Each row is a point on a tangle of strands that fork, close into loops and nearly touch. The rows are in no order.
Points whose rows are less than 29.7 apart are linked; no others are.
(729): [ 11  -9 -16 -16  -4  32   9  28 -17  24   4]
(450): [  5 -22  -3  38  11 -19   2  11 -10 -13 -23]
(550): [ -5  -5   0 -25 -52  -9  -9 -36  -2   1   9]
(156): [  1 -15  -7 -17 -46 -23   3  -7 -17 -18  17]
(573): [16  2 -5 -1 19 15  6 13 -5 21  8]
(127): [-19   7   0   2  -7  28  11  20   4  16 -10]
(544): [ -3 -28   2   0 -24 -18   7   7 -12  -6  12]
(287): [-13  -9   9 -10 -50  -6  -5 -32   7  -4   5]
(846): [-16   5  22  20  -2  -6  -1 -10  21   3   1]
(218): [-17  10  22  23   3 -13  -5 -20  25  -5  -1]
(841): [ 21   5   5 -14  43  -9   4 -10   4   9  24]
(856): [  0 -25   4  -6 -24   3  34  24 -18  -4  14]
(824): [ 32  14  -3 -16  47  11   5   1  -2   3   3]
(60): [ 15  -2 -24 -14   2  39   0  25 -15  20   2]
(645): [  4 -21  -2 -13 -17  15  30  31 -20  10   8]
(20): [ 24  22 -10 -15  38  25   2   5  -1   3  -1]
(703): [  2 -20   2 -12 -18 -16  -9  -6  -6  13  30]
(638): [-22  18  -1   6   3  29   7  14  10  14 -12]
(280): [  8 -16  -9 -16 -12  24  20  31 -19  20   7]
(430): [-20 -16  18  11 -37 -10   6  -8   7 -13  -3]
(35): [ 15  22   6 -36  50  15   7  -5  10  -5 -12]
(257): [ 14   5   7 -14  35 -11   1 -14   8  13  33]
(596): [-17 -12  13  -2 -47  -9  -1 -23   7 -11   2]
(481): [  5 -12  -2  37  22 -22  -4   2  -3 -13 -16]
(683): [  6  -2   5  -7  14 -14  -8 -15   7  17  36]
(788): [-21 -12  25   7 -38   2  14  -3  11  -3   1]
(158): [ -3  16  -4  16   0 -42 -30 -24   4 -17  -9]
(606): [-17  13  19  16   2   8   7   3  18  11  -4]
(236): [  0 -31  -9  18 -11 -31   0  11 -20 -18  -8]
(211): [ -5  -4  -8  20 -14 -42 -25  -8  -8 -19 -16]
(14): [ 12  -2 -27   7  -2  40  -5  29 -14  -5 -24]
(487): [ 1 -4 10 -8  2  6  4  2  4 30 28]
(226): [ 28   7 -25   9  12  35 -13  24 -13  -8 -20]
(664): [ 14 -21  -3   7   7   0   7  16 -14  14   5]
(444): [  4  17  -3 -10 -34 -25 -28 -36  -2   6  -7]
(321): [ -4   9  -5  18 -17 -43 -29 -17  -5 -16 -20]
(405): [-10  13 -26   4   8  46  -6  12   4  -5 -18]
(31): [ 10  19  17 -31  52   4  10  -9  14  -5 -12]
(835): [ 11 -26  -2  -5  -4   1  12  19 -16  18  16]
(166): [  8 -26   0 -11  -8  -8   3   8 -11  20  30]
(702): [ 28   5 -16  12  19  25  -5  21 -12  -2 -19]
(262): [-16  -9  11  24 -16 -22  -9 -10   9 -11  -8]
(814): [  3 -21  -3 -24 -31 -19  -9  -8 -12   9  34]
(807): [ 25   3 -27 -10   9  39  -8  22 -14  10   0]
(663): [ -4 -15  -8  29  -2 -39 -17  -1  -9 -19 -16]
(198): [-25  -3  27  12 -29   8  14   3  16   5  -5]
(819): [  8  27  -4 -30  45  25   2  -3  11 -15 -20]
(26): [  2   2   3  19  28 -30  -9 -14   7 -13   2]
(754): [  5  -7  -9 -29 -52 -21  -3 -15 -21 -10  18]
(385): [  0  21  -1   8  16 -45 -26 -29   7 -20  -3]
(440): [ 9 -2  4 -2 15  7  5  6  0 25 19]
(545): [  0  11   4   7  25 -36 -16 -25  10 -14   8]
(361): [-10  30   4  -5  26  22   9   2  16   9  -4]
(68): [-24  29   7  -1   8  26   7   5  19  18  -1]
(44): [ 12  -3  -1  26  36 -22  -3  -6   1 -12  -6]
(27): [ -3  10  -1  -2 -29 -25 -27 -32   3  -2  -3]
(467): [ -3 -24   0  -9 -36 -20   5  -1 -13 -12  17]
(629): [  6  28 -11 -21  40  31  -3  -2  11 -26 -24]
(77): [-18  -3   9   3 -15  19  18  22   0  14  -9]
(357): [ -3   7   5  -2  -5 -22 -22 -30  12   5  22]
(392): [-3 24 14 -6 33  8 11 -4 16  7  4]
(123): [  7 -33  -6  30   1 -21   7  17 -18 -16 -20]
(176): [ 16  14 -12  -5  25  27   1  13  -4  12  -1]
(830): [-10  28 -16   8  26  35   0   4  12 -15 -27]
(609): [ -3   5 -22   7   0  39   0  23  -6   1 -24]
(698): [-17 -10  13   5 -24  12  26  23  -3   4  -8]
(445): [-12  -1   6  11 -22 -24 -20 -24   9  -7  -2]
(640): [-15 -17  11  19 -21 -19  -3  -4   3 -11  -6]
(756): [  0   3  10  -4   7 -15 -11 -20  12  13  32]
(559): [ -3  30 -13  -3  33  33  -2   1  12 -24 -28]
(662): [ 26  10   2 -13  46   2   8  -3   2   6  10]
(641): [  3 -31  -5   9 -12 -24   2  11 -17  -9   3]
(670): [  3  22  15 -14  42   3  11  -8  15   2   2]
(85): [-27   6  24  14 -19  13  11   7  17  11  -8]
(558): [-11 -17  12  -2 -30   6  32  21  -8  -3   6]
(705): [  0  -5  -4 -29 -53 -15  -8 -28 -10  -1  14]
(499): [-20  23 -17  10  13  39   0   9  10  -6 -24]

A piece is two or more points that can be reached from each other along the links. Count, over all rows, the pieces, the separate loops (a circle has one, a figure eight two, a Y none), the forks (points with three links) and the tips (points with one).
pieces => 4
loops => 0
forks => 1
tips => 9

A fork is a point with three links, a tip a point with one. Leave the first point through the second and follow the links. Name the first fork or tip that comes.
(257); (683) => (357)
(405); (609) => (702)
(550); (287) => (430)
(662); (824) => (487)
(85); (606) => (218)
(835); (166) => (814)
(703); (166) => (664)
(44); (26) => (663)
(645); (280) => (807)

Name the points in between on the shortest way along the links from the first point to the second, in order.
(841); (357) => (257) (683) (756)
(198); (445) => (788) (430) (640) (262)
(26); (158) => (545) (385)
(545); (236) => (26) (44) (481) (450) (123)
(645); (68) => (856) (558) (698) (77) (127) (638)
